Points, in no order, along strands that fork and pass close to each other.
(in the rows, 128 means zero)
Two points are linked if the straight distance between their rows is under 104. Some points are linked to none.
<1147>: [140 146 149 129 151 112  98 190 134 142 173 140 172 189 149 134 106 126
 160  76 106 104  91 148]
<430>: [178 182  94 138  34 162 126 130 148 123 145 137 133 105  88 192 140 113
 201 155 108 131 133 150]
<1726>: [130 111 139  90 127  83  87 129 238 117 112 103 149 124 108 142 148 191
 160 149 158 182 137 141]
<2225>: [ 83  90 143 110 172 115 108 109 187 103 101 153 155 139 135 106 118 115
 119 142 173 159 137 155]
<2257>: [137 187 121 169  54 140  97  80 118  67 109 158  98 154  91 154 101 133
  87 176 152 108 107 108]
<2002>: [116  75 154 134 160 123 151 146 153 107 121 154 162 134 162  94 103 145
  82 114 165  62  99 105]
<1009>: [152 177 124 156  32 114 134 114 147  78 116 151 117  92  88 197 127 118
 152 192 112 132 110 140]
<506>: [144 120 108 125 127 163 144 125  62 139 108 148  92 149 110 117 165 145
 125 121 127 113 165 140]
<912>: [114 157 101 119 153 123 172 111  88 179 117  98 117 112 138 160 114  93
 147  91  86 161 129 131]
<901>: [147 133 110 125  91 122 156 112 133 166 119  88  90  55 128 146 147 127
 135 162  67 145 141 138]
<1674>: [116 151 121  87 189 139  83 164 150 121 143 122 119 170 146 158 105 148
 138 136 120 179 127 163]
<427>: [131 135 144  78 179 113 123 149 203 161 123 118 106 148 141 139  89 217
 136 122 168 134 107 163]
<1106>: [140 101 110 129 186  95 143 141  87 158 130  51 164 100 143 115 156  92
 103 115 120 183 112 107]
<1886>: [160 129 105 130  92 151 157  99 105 168 125 115 134 144 101 131 141 107
 149 109 105  84 131 103]
<900>: [142  96 127  97 117  96 100  76 150 179 143  92 159 127 155  85 142  89
 144 117 133 133 140 109]
<1806>: [141 124 129 157 121 139 202  95  51 134  98 116 155 121 108 102 141 115
  99  76 124  73 114  81]
<1508>: [107  87 104 142 183 133 138 130  69 130 102 123 130 119 128 111 175 101
  71  98 149 182 133 130]
<2223>: [154  91 163  92 126  77  93 156 152 128 178 152 177 145 154  91 141 124
 154 107 147  91  83 160]
<588>: [152 106 114 124  94 109 123 107  94 175 134  94  93  96 145 133 165 121
 107 141  86 142 129 129]
<85>: [103  93 153 129 153 135 164 126  55  88 150 163 149  80 123 112 165  80
 105 119 105  99 117 111]
<2210>: [132 194 166 145  88 105 120 125 171  80 172 160 123 161 116 174  50 121
 158 170 169  97  86 123]
<97>: [162  85 141  71 187  98 127 173 177 122 163 101 166 108 140  97 134 137
 155 151 150 141  94 159]
<694>: [149 132 126 112 149 126  91 181 136 141 153 127 203 199 132 169 146 131
 162  94 109 142 108 139]
<2226>: [169 126 133 147  87 133 114 176  89 138 156 143 169 170 121 146 206 133
 146 127 103  93 133 135]
<1824>: [112 146 132  94 199 106 102 162 200 131 130 117 108 145 135 139  92 172
 156 125 135 177 124 183]
<78>: [150 133 106  99 125 128  96 156 140 162 148 124 171 173 128 160 157 101
 194 102 112 173 136 159]
<800>: [144 155 119 121  54 148 114  75 117 137 124 151 103 154  88 126 149  98
 157 146  95 110 157 150]
<565>: [131  97  90 117 160 102 104 133 149 139  84  71 111 119  81 134 195 145
 125 112 137 206 158 119]
<1375>: [125 160 114 132 120 145 143 118 110 159 131 115  90 119 122  90 132 109
 170 141  79 134 192 163]
<1464>: [ 98 158 146 136 130  98 144 149 220 131 124 104 140  84 137 167  86 167
 185 157 112 157 145 140]
<1107>: [171 130 131 115 102 153 164 123  79 141 152 114 159 125 107  90 145 110
 156  75  99  59 123  77]
<1264>: [122 155 109 133 104 136 152 115 113 154  80 120  60 109 101 119 133 193
 166 111 106 135 176 133]
<1346>: [145 107 132  77 168 120  98 157 183 121 156 116 171 150 128 118 147 117
 171 150 140 160 130 171]
<75>: [104 116 125 143 110  51 134 123 173 156 101  84 122  65 125 135 154 143
 172 137 129 174 153 132]
<2037>: [162 165 124 125  77 156 104 134 126  99 145 138 110 155  84 112 133 110
 171 128 130  46 101  80]
<1463>: [101 120 153 124 112 138 155 131  60  73 150 190 124 103  86 119 168  72
 135 112 111  72 105 106]
<175>: [ 82  98 102 134 172 152 150 139  64 119  89 156 106 104 138 131 141 133
  83 118 159 174 141 144]
<1714>: [116 141 145 139 107 171 124 133  54 101 158 176 114 138  95  73 161  96
 107  63  84  67 138  99]
<812>: [114 129 109 158 138 209 112 151  88 112 133 173  88 161 145  81 108 137
  95 122 139 112 157 144]
<1965>: [112 162 115 130 124 152 108 105 122 154 104 119  81 129 107  87 165 135
 131 128  92 174 206 171]
<462>: [150 128 124 104 142 129 191 129  82 113 124 132  90  84 122 129 107 128
 173 139 140  94 115  96]
<2329>: [142 146 141 107  99 182 127 108  65 108 163 172 106 149  89  94 174  94
 130 116 101  77 135 118]
<1992>: [144 138 128 150  53 124 144 139 120  99 166 146 165  98 104 181 138  84
 133 109  92  75  71  93]
<1775>: [146 145 123 123  92 143 158 132 120 124 155 114 176 113  83 123 126 102
 148  49  98  48  97  53]
<2357>: [137 149 130 123 134 160 118 122 176 126 145 114  87 132 152 107  62 132
 133 167 130  85 142 114]
<2219>: [139 154 109 115  79 151 126 117 136 161 177 124 136 113 140 192 101  80
 169 111  97 125  90 113]
<1752>: [139  99 117 114 193  82 105 182 129 135 124  88  98 111 139 126 150 156
 132 140 142 185 141 139]
<803>: [121 129 138 104 128 122 167 116 164 128 134 140 108 122 134 142  78 130
 168 141 162  79  98  93]
<1561>: [139 142  99 163  97 146 113 130 130 148  87 107  80  99 130 142 141 185
  81 153  92 140 161 143]
<160>: [105 109 137 153 154  87  51 145 178 102 112 117 115 156 142 112 131 144
  95 141 179 189 134 169]
<1747>: [142 140 124 104 100 140 147 126 103 142 172 141 122 118 131 171 107  91
 190  90 115  91  90  94]
<171>: [127 157 117 128  88 172 122  98  81 102 128 162 118 153  81 160 148  97
  99 100  81  84  86 113]
<1248>: [181 146 142 136  61 100 110 149 177 106 156 144 132 123 146 179 100 166
 189 171 149 122 121 148]
<2033>: [ 64 154 126 164 115 116 121 115 113 124  87 143  56  76 127 123 127 130
 108 127  87 180 167 172]
<1055>: [ 86 132 127 158 144 132 165 111  90 131  95 140  85  71 135 100 131  93
  92 142 105 160 167 163]
<625>: [134 120 136  98 110 101 139 133 209 142 111 132 167 124 120 151 121 143
 210 131 158 150 139 157]
<1083>: [149 148 131 111  82 106  84 113 124  99 145 157 160 153 110 185 148 148
 144 175 126 176 140 152]
<1432>: [118 138 143 121 165 164 164 121  72 119 158 143 146 139 124  77 133  67
 155 113 100  95 143 127]
<1664>: [125 109 126 130 181 124  66 176 156 102 132 118 131 150 149 107 129 145
  80 165 145 169 129 158]
<897>: [156 137 131 122 108 170 108 112 140 102 166 114 119 134 134 114 103 110
 119 168 112  71 130  95]
<1970>: [ 95 133 122 183  92 173 127 106 102 103 123 159 117 125 117 120 109  95
  43  81 124  65  92  78]
<505>: [148 111 119 107 154 138 157 114  52 155 126  88 115 102 130  87 179 114
 116 134 132 172 166 143]
<1923>: [140  87 145  83 110  96  83 124 143 124 175 157 165 139 148 111 145 100
 181 123 149 133 112 153]
<2308>: [172 119 131  98  92 125 134 150 133 144 171 155 121 115 147 152 114 127
 213 120 135  97  99 121]
<1639>: [144  97 119 120 135 201  98 142  98  84 148 157 111 136 147 133 155 159
  69 154 124 113 144 121]
<168>: [138 170 131 180  80 160 106 127 100  49 149 159 140 144  96 146 130 110
  55 152 106  79  80  87]
<1784>: [ 85 132 127 177 128  88  65 139 148 115 104 140 139 165 142 126 127 112
  78 146 158 179 145 158]
<155>: [121 113 128 130  72  54 132 123 168 157 101 129 122  94 136 172 142 153
 180 145 140 155 141 130]
<703>: [118 142 174 145  81 110  82 114 118  90 178 163 143 147 150 105 107  89
 121 123 111  71 118 110]
<1971>: [123 185 130 144  82 122  89  63 142 113 132 153 129 174 134 163  78 159
  94 157 147 158 146 124]
<2111>: [120 158 156 127 148 109  63 161 129 134 161 152 149 210 161 131  93 120
 131 101 123 138 106 154]
<1944>: [133  90 129 123  91  87 155 102 113 149 129 127 140  86 144 119 150  91
 160 145 131 109 124 117]
<1384>: [146 120 119 117 179 100 155 122  67 148 105  45 138  91 123  99 181  92
 126 114 139 210 141 130]
<2213>: [150 105 146 104 205 115 144 148 178 139 130  92 143 127 157  46  93 154
 112 151 159 114 114 166]
<2282>: [119 111 108 163 144  65  87 154 160 153  87  83 130 146 115 127 162 101
 129 125 137 180 140 141]
<927>: [123 120 119 174 109 116 149 142 114 138 112 127  94 118 149 178 110 135
  86 145 132  85  93  83]
<479>: [ 78 151 139 105 165 133 107 112 212 134 122 116 113 131 139 181  86 181
 113 139 137 192 140 127]
<2362>: [ 88  97 129 113 143 141 125 121  87 106 134 160 183 131 118 169 177 104
  74  97  93 133 106 117]
<728>: [121  99 120 106 130  77 102 112 178 169 124  91 120 118 144 161 136 144
 119 139 152 169 127 101]
<1875>: [128  94 126 125 179 140 163 130 129 134  74 113 131 119 148  74 112 181
 109 132 183 152 159 136]
<2314>: [103 146 115 127 118 192 126 105 117 113  99 155  86 124  97 116 165 152
 102 143  99 169 193 172]
<26>: [157 117 146  99 179 120 141 109 115 168 147  79 143 145 170  36  92 128
 135 114 150 130 139 138]
<1300>: [147 126 131  82 148 109 107 169 178 119 143 133 134 122 113 121 150 138
 219 131 146 186 145 192]
<1030>: [116 106 129 143 148  48 104 156 169 171 121  92 155 153 141 134 123  95
 162 113 158 157 115 140]
<231>: [103 159 155 118 138 128 121 118 198  94 126 146 130 149 136 176  71 174
 123 173 149 147 132 140]
<2297>: [115 149 144 140  90 151 134 116 114 104 134 145 165 151  85 116 126 101
 104  47 100  40 110  57]
<951>: [131 107 164 135  87 103 119 111 121 125 165 153 156 131 132  71 134  82
 152 107 119  58 124 106]
<1817>: [139  98 131  94 195  88 136 112 119 150 114  62 125 113 153  97 116 129
 130 103 176 181 123 108]
<133>: [117 150 107 152 116  93 193 114  99 182  79  92 117  81 119 140 130  91
 142 124  83 163 139 150]
<2095>: [142 174 154 142 102 111  82 140 153 139 164 139 150 191 159 151  75 119
 151 132 123 121 113 146]
<1058>: [132 118 140 102 186 134 158 111 162 149 144  91 144 114 165  62  78 127
 132 151 146 121 141 130]
<739>: [ 85 132 122 122 205 136 123 136 205 147  95  90 119 138 137 144  89 186
 103 104 160 188 138 126]
<2150>: [141 124 128 116 115 114 185 120 135 134 111 118  68  96 115 151  90 156
 168 143 174  76 110  68]
<1835>: [151 119 105  94 168 137 121 155 121 172 153  86 179 156 117 131 174  94
 172  89 110 170 136 134]
<731>: [129 169 142 170  78 120 109 125 119  67 157 151 173 156 109 177 107 121
  83 131 114  77  72  74]
<2268>: [130  93 114 136 119 174 186  85  63 139  91 156 107  95 101 104 181 123
  71 124 142 133 140 139]
<1767>: [150 159 121 141 121 141 135 158 128 108 131 137 130 161  91 120 102 127
 164 103 150  25  87  70]
<1716>: [111 118 115 137 205 112 140 167 137 159  86 111 140 169 145 110 105 140
 129  96 163 156 130 153]
<930>: [147 212 131 173  68 112 116  92  85  92 147 171 151 170 100 198  90 110
  97 143 116 135  78 116]
<1586>: [173  95 163  93 131  95 137 139 137 137 162 152 152 140 141  64 125 134
 186 109 161  64 107 153]
<2197>: [132 116 144  86 107 108  95 129 145 116 152 164 131 137 131 138 136 115
 207 141 139 157 144 173]
<940>: [137 142 106 103 109 130 115 125 125 166 161 122 137 124 142 165 130  93
 191 111 102 153 134 139]
<1099>: [118 158 118 120 137 198 175 101  89 128 111 145  62  94  81  94 178 140
 132 145  89 148 194 164]
<750>: [146 127 141 136  51  78 103 123 174 134 139 129 115 115 146 156 119 148
 153 176 135 131 136 133]
<299>: [145  88 147  99 147 125 135 153  97 112 174 140 170 110 149  97 150 109
 151 127 103  94 120 120]
<452>: [ 83 109  82 157 121 202 121 143 108 115 104 169 111 153 141  88 113 148
  89 105 170 155 172 156]
<919>: [122 119 160 157 112 126  97 142 140  91 149 160 134 163 158  80 104 113
 100 126 132  63 123 122]
<1619>: [106  82 160 105 169 111 129 153  79 103 175 144 160  91 156  94 163  98
 102 108 110 114 113 103]
<976>: [150 140 116 129  83 162  91 102 113 125 165 124 101 124 127 114 131  99
  91 154  74  87 126 115]
<179>: [120 151 126 153 144 136 162 157 116 134  88 118  79 102 109  85 145 207
 168 125 111 134 197 156]
<2319>: [ 99 155 119 141 127 113 124 155 115 118 108 139  68  85 122 153 140 154
 152 154  81 172 168 164]
<74>: [133 121 120 157 169 127 154 165 116 147  83  86 104 103 131  65 161 198
 137 135 130 165 197 154]
<1777>: [121 110 180 130 145 118 127 129 152 115 154 158 145 154 149  74  85 136
 103  87 149  43  92 102]
<1489>: [138 122  98  89 145 156 162 109  90 167 151 101 180 126 116 123 176  75
 160 110  89 161 143 142]
<1510>: [120 146 148 125 116 127 160 138  47  85 154 165 116  99  81  97 153  93
 133  52 109  62 104  76]
<1313>: [148 161 102 127  79 155 159 136 153 135 109 119 137 103  84 181 139 127
 187 151  91 125 151 144]
<773>: [ 97 125 117 141 140  89  98 140 154 142  72 103 112 134 101 128 168 148
 131 121 133 193 180 157]
<587>: [147 105 116  96 197 124 101 166 101 137 149  85  96 120 160  79 135 149
 116 130 138 168 142 147]
<1394>: [138 152 128 129 127 116 106 164 177 127 172 106 196 146 152 201 106 119
 142 157 112 165 105 140]
<465>: [170 208 109 167  38 141 130 126 165  97 138 133 139 123  83 202  98 127
 178 172 135 124 113 120]
<796>: [146 149 135 162 102 133 115 151 131 124 118 144 112 195 114 146  99 156
 124 107 149  39  95  81]
<219>: [117 123 130 143  82 117 100  91  90 118 115 159 133 144 127 187 140 113
  56 131  99 132  89 125]
<173>: [132 121 128 119 139  87 153 168 181 185 151 103 148  78 162 165  99 113
 219 114 161 169 109 142]
<207>: [104  99 154 127 176 146 148 125 179 134 127 138 128 139 176 126  73 162
  85 137 172  93 102 114]
<895>: [130 164 121 140  89 144 142 119 109 137 129 147  83 134  94 107 128  83
 186 140 108 102 161 152]
<2155>: [175 169 134  93 110 148  99 142 169 142 198 118 134 165 152 193  79 164
 166 147 131 135 109 119]
<580>: [103 170 152 146 134 124 125 132 229 115 113 107 125 113 130 125  84 198
 161 164 106 136 161 152]
<1151>: [135 100 129 119 173 131 130 157 115 170 121 125 166 191 148 104 106 167
 105  47 138  91 106 108]
<1158>: [119 174 109 161 114 171 128 126 160 123 112 124  73 145 128 123  67 153
 113 146 131  98 151 114]
<679>: [135 114 152 103 173 110 136 147 211 139 155 118 141 131 159 107  83 151
 129 162 147 100  95 175]
<907>: [151 102 117 127  96 130 101 117 105 171 136 113 123 147 148 128 155 147
  95 118 104 104 126  96]
<1020>: [109 147 130 130 100 144 134  95 115  95 129 156 149 140 123 230 113 120
  78 131 108 124  72  96]
<1728>: [157 128 119 117 119 167 202  91  51 135 118 121 126  97  87 112 165 101
 108 104  98  94 101 101]
<1467>: [137 107 127  90 108  84  79 118 212 136 133  92 158 119 127 182 150 144
 143 147 153 192 124 117]
<1624>: [130 135 119 114 156 172 169 106  80 137 140 120 138 109 115 112 149  76
 128 120  85 131 151 132]
<1395>: [128 120 115 150  99 204 109 123 108  71 137 163 125 134 118 131 136 120
  59 149 115  86 112  98]
<2204>: [120  82 112 163 169 173 168 142 130 128  90 129 164 127 148  67 115 143
  89 137 178 133 160 134]
<2090>: [134 140 111 158  97 152 120 139  98 104 102 156  67 137 121 162 119 138
  95 148 117  99 114 111]
<824>: [108 116 141  84 188 102 148  97 169 178 122  72 114 127 156 129  88 152
 126  98 180 183 123 101]
<379>: [147 130 116 135 111 129 106 155  86 148 124 141 116 176 116 143 185 141
 136 135 112 127 160 149]
<323>: [138 119 129 118  72 132 129  73 101 157 110 152 114 142  93 111 194 100
 132 141 116 127 166 159]
<864>: [102 171 127 160  86 141  99  98 159 117 102 148  86 156 136 133  80 157
 109 142 139 126 163 144]
<492>: [133  93 135 100 134 102 141 118  89 153 126 134 150 151 130  82 164 111
 160 119 147 125 151 139]
<208>: [121 153 114 110 110 180 140  93 113  89 135 153 117 129  82 193 121  84
 105 136 102  97  74  90]
<1304>: [115 110 129 180 117 124 155 131  87 133 101 151 144 144 112 123 139 116
  98  87 111  69 108  91]
<1647>: [106  99 132 101 175 132 125 120 172 119 103 134 127 108 133  90 125 167
 120 146 160 168 161 149]
<94>: [131  94 146 104 178  97 109 160 181 149 144 106 186 185 139 145 126 161
 102  91 163 113  59 123]
<1029>: [127  93  90 131 196 170 112 151 143 140 100  71 139 142 135  69 133 147
  82 103 167 193 162 137]
<2119>: [130  97 130 114 202  86 143 162  98 150 153  72 178 117 164 126 127 128
 116  95 131 142  86  88]
<858>: [143 122 123 126 167  55 142 158 174 188 128  65 151 118 144 132 114  96
 194  97 167 183 106 141]
<527>: [ 93  99 132  99 148 140 107  85 161 122 122 160 172 156 127 100 139  96
 131 139 138 135 149 130]
<1230>: [ 89 119 110 106 141 114 108 124 108 137 120 147 161 149 130 189 158  89
 102 100  99 164 100 123]
<522>: [138 149 104 168 122 198 143 153  64  99 124 152  71 128  76  75 158 106
 103 132 144  61 116  93]
<1280>: [100 114 114 147 144 149 142 129  87 134 107 157 118 148 143 134 114 121
  97  86 139 101 120  99]
<1366>: [144 115 148  92 173 133  84 161 189 114 146 115 129 148 154 105 105 167
 105 174 148 136 120 178]
<1933>: [ 96 109  99 139 132 117 114 110 129 154  75 118 140 140 115 161 166  98
  82 115 117 184 129 141]
<624>: [125 117 109 120 145 138 136 157  89 119 116 137  78  89 139 173 141 158
 115 155 103 147 139 140]
<428>: [125 135 106 119 128 183 161 109 149  88  95 133  95  94  97 137 112 147
 122 173 121 111 158 109]
<583>: [128 136 117 174  74 160 105  94 108 146 132 128  89 110 147 117 118 100
  46 145  90 119 123 135]
<1337>: [153 125 126 110 155 147 196 135  24  97 131 124  95  73 130 117 146 121
 134 139 122 102 119 103]
<489>: [185 138 145  96 100 120 118 169 176 125 172 156 129 119 142 145 102 157
 207 140 153 104 109 170]
<1780>: [108 125 135 119 131 157 140 103 128 118 134 155 163 149 119 108 118  70
 143 124 109  94 134 118]
<563>: [116 127 123 113 198 127  99 195 132 114 149 124 159 158 150 170 110 127
 122 125 113 150 100 141]
<1101>: [ 98 100 119 107 168 141 131 110 104 142 103 164  98 141 152 124  98 146
 116 106 170 129 135 122]
<10>: [132  81 131 105 216  94 117 174 132 134 140 103 161 149 154 111 133 152
  93  78 155 133  71 120]
<1698>: [109 122 154 124 138  83  98 153 155  82 143 163 181 163 132 165 133 111
 141 163 152 163 107 162]
<997>: [130  93 119 131 107 144 146  73  92 155  90 143 135 124 101 109 193 103
  82 127 109 130 151 139]
<177>: [154 120 112 126  88 126 164 153 109 106 130 142  99  76 111 183 151 110
 145 166 106  86  91 111]
<567>: [120 153 136 138  97 107 160 145 214 165 143 112 132  75 150 184  88 134
 216 129 139 150 135 145]
<1053>: [111 156 141 184 106 121 105 141 166  98 101 128 109 103 131 113 115 156
 117 196 103 135 181 156]
<1579>: [ 73 123 146 131 161  92 129 111 152 140 109 122  66  74 173  94  72 147
 123 130 156 168 157 142]
<786>: [111 117 137 115 132 105 102 125 138 137 130 149 140 162 157 159 115 130
 123 125 136 122 105 119]
<2208>: [137 104 117 125 163  81 131 116 141 154  95  45 106  87 149  88 130 163
 112 116 169 191 159 110]
<882>: [117 151 116  97  88 164 127  76 164  79 106 146  91 104  93 174 119 156
 121 163 107 124 140 111]
<2237>: [133 140 127  99  85 148 120 101 136  87 132 159 130 126 107 189 132 128
 141 172 119 136 133 122]
<1623>: [104 110 144 162 133 114 186  90  46 135 101 138 109  81 138  83 140  70
  87 123 130 131 133 144]
<2266>: [149 130 130 156  80 113 120 129 130 125 123 135 124 162 136 191 121 156
 107 142 135  73  95  85]
<1129>: [134 145 109 139 136 198 185 136  66 136  98 155  78 134  88 110 198 131
 109 141 112 127 165 158]
<1228>: [140 172 141 169  58 119 124 130 113  87 164 150 186 135  99 203 131  92
 103 116  74 107  67 110]
<573>: [129 189 133 151  78 127 127 103 144  58 126 170 126 161  94 182  80 125
 129 182 157 112 101 105]
<700>: [123  70 139 145 181 137 154 149 115 119 119 124 176 129 162  70 126 137
  90 123 158 103 129 116]
<1046>: [118 118 100 137 221 131 121 163 181 146  77  79 123 159 124  99 109 149
 110  86 167 197 137 141]
<1115>: [134 102 146 104 160 101 117  94 113 163 161  79 165 125 175  54 120  96
 117  92 135 135 126 103]
<1164>: [136  93 148 160 112  89 172  99  64 141 121 126 134  89 139  80 166  86
 122 139 131 106 137 130]
<1966>: [115 192 140 174  94 113 109  87 107  88 139 164 162 179 135 179  66 122
  80 156 143 146 110 124]
<797>: [142 174 127 182  53 126 114  91  90 109 108 169 134 166  96 192 133 120
  74 144 102 123  92 132]
<2187>: [115 131 121 169 162 130 161 142  67 145  88  96  85  81 131  73 161 157
 108 119 144 190 193 169]
<143>: [155 104 130  92 116 125 156 125  94 155 169 128 196 106 141 133 157  97
 187  66 121 114 108 103]
<39>: [ 83 135 130 182 121  97  99 131 176 121  89 124 128 113 145 129 123 140
  96 167 127 167 165 144]
<762>: [159 110 127 104 145 184 186  91  33 118 113 132 139 109 113  91 174 124
  92 115 136 117 142 108]
<1665>: [155 112 117  92 183 135 121 125  63 162 158  84 105 114 161  87 149 124
 121 109 119 169 143 119]
<409>: [153  97 164 115  92  97 141 110 147 152 152 133 148 138 146  85 106 115
 164 120 151  57 117 112]
<655>: [110 111 139 140 163  65 119 139 130 144 105 115  86 112 168  72  96 135
 136 122 175 158 148 160]
<985>: [146 166 103 151  61 139 158 132 119  97 101 146  97 104  59 185 153 107
 139 173 100 101  93 125]
<535>: [109 162 132 157  86 170 104 127  98  71 130 164 134 151  84 112 130 111
  61  60 102  56 102  70]
<1528>: [162 148 114 136 109 133 207 100  90 163 116  88 106  60 107 116 149 101
 129 148  76 144 130 148]
<1383>: [117 182 111 157  58 151 117  75 131 101  73 153  74 138  74 156 117 127
 110 144 134 115 131 118]
<1822>: [147 118 111 144  99 150 102 113 135 165 104 112  98 150 154 138 119 177
  84 144 128 115 157 113]
<1388>: [116 128 145 105 151 126 167  98 175 142 142 108 138 111 138 107  73 109
 168 140 143 105 136 115]
<408>: [114  99 133 126 135  61 114 114 176 168 111  71  87  81 145 123 137 162
 140 120 152 180 152 107]
<2287>: [152 133  92 105 108 158 163 113 113 148 110 122 118 114 103 173 151 130
 159 132  91 112 136 123]
<677>: [178 143 126 134  63 109  88 159  94 104 162 152 165 165 124 169 173 140
 161 164 114 132 134 149]
<1098>: [ 80 105 136  94 186 136 135  81 153 154 115 124 106 120 167 109  74 126
 111 101 178 160 131 115]
<1628>: [165 122 121 139  63 122 137 134 122 118 168 136 149  76 132 184 156 101
 149 157  92 101  94 124]
<1454>: [163  96 150  78 165 131 142 176 142 120 185 132 186 120 143 112 136 128
 181 128 117 108 106 149]
<224>: [145 167 131 149  76 160 103 115  84 108 154 150 114 162  77  86 147  77
 148 114 110  53 116 102]
<1670>: [144 105 123 112 101  94  81 109 163 154 153  84 159 115 128 112 168  83
 140 155 112 165 145 130]
<2144>: [ 99 153 148 162 135 108  92 144 192 105 109 110 125 109 124  95 122 201
 147 156 101 162 191 162]
<438>: [108 116 154 106 115  88 103  94 226 126 119 103 137  94 114 113 130 218
 178 129 133 162 150 127]
<1015>: [144  99 113 116 167 129 170 164  49 123 138 120 112  82 140 150 162 135
 110 143 102 126 119 120]
<353>: [139 104 142  96 174 104 120 144 172 178 131 110 123 177 152 148 110 183
 114 102 174 125  78 127]
<1651>: [110 117 158 116 142 150 118 125 186  96 119 162 113 148 144 139  74 165
 101 155 176 110 120 143]
<2325>: [ 93  95 100 127 173 112 165 103  89 152  74 108 145 102 122 147 160 102
  76 103 126 194 120 135]
<474>: [113 155 124 192  94 166 114 114  93 135 130 129 116 134 133 118 113  77
  62 103  81  81 103 115]
<1072>: [111 176 164 148 102 122 108 108 164 113 160 143 117 174 138 153  53  99
 138 143 142  96  97 108]
<192>: [121 106 142 122  89 104 158 107  97 106 151 170 137  98 107 128 155  55
 165 133 117  93 115 127]
<52>: [135 146  95 172  78 171 115 121 118 102  87 146  83 129 118 151 122 171
  64 159 121 130 155 136]
<771>: [112 111 123 147 181 101 160 162 130 169  98 112 171 165 144 147 110 127
 141 100 149 118 108 126]
<1862>: [ 69  97  88 148 165 180 144 140 116 129  74 147 129 126 137 110 121 135
  90 100 176 191 167 152]
<1427>: [108 125 146 163 171  93 155 147  92 131  87 113  88  95 151  49 115 148
 136 117 171 170 171 176]
<825>: [136 121 127 148 145 197 123 149  67  92 139 165  77 136 124  58 120 128
 110 110 157  66 133 107]
<2000>: [ 62 134 133 133 139 115  96  97 192 146 119 102  81  78 159  98  95 166
 112 117 132 187 166 130]
<1135>: [112 116 146 104 184 143  86 162 133  83 158 148 188 167 145 146 133 133
  96 133 125 141 111 129]
<302>: [135 122 140 141 173 109 170 155 109 165 126 116 177 162 148 110  94 129
 143  69 124  79 104 106]
<723>: [113 110 140 117 132 149 115 135 104  76 142 169 183 158 126 171 141 128
  93 124 104 111 104 111]
<1564>: [140 114 104 109 152 208 142 131 120 105 125 132 112 119 119 118 144 156
 104 177 110 119 171 125]
<1338>: [ 94 133 140 125 128 105  85  94 221 135 109  90 107 109 138 108 124 200
 122 129 133 176 163 118]
<417>: [148  98 127 105 204  81 114 184 185 116 133  83 125 107 142 100 136 146
 133 156 155 173 108 152]

A fork is a point with three links, a tip a point with one. Leave the first point through the second and follow the links. Name the first fork or tip that comes.
<1230>, <1933> | <522>
<1058>, <2213> | <565>
<1264>, <179> | <408>
<1015>, <624> | <1463>

Follow the links from the first point to the second, and from the first to the third. Name the last point that the two ways share.
<1747>, <2187>, <1304> | <408>
<1464>, <900>, <462> | <1058>
<1767>, <26>, <2002> | <1463>
<927>, <1388>, <1674> | <1463>
<1304>, <438>, <700> | <408>
<353>, <927>, <231> | <97>

A fork is a point with three links. Follow the links from the first point to the second and name the forks in between, in order.
<1264>, <2210> | <408> > <78>
<1933>, <299> | <97>
<26>, <927> | <1058> > <1463>
<52>, <1055> | <1463>
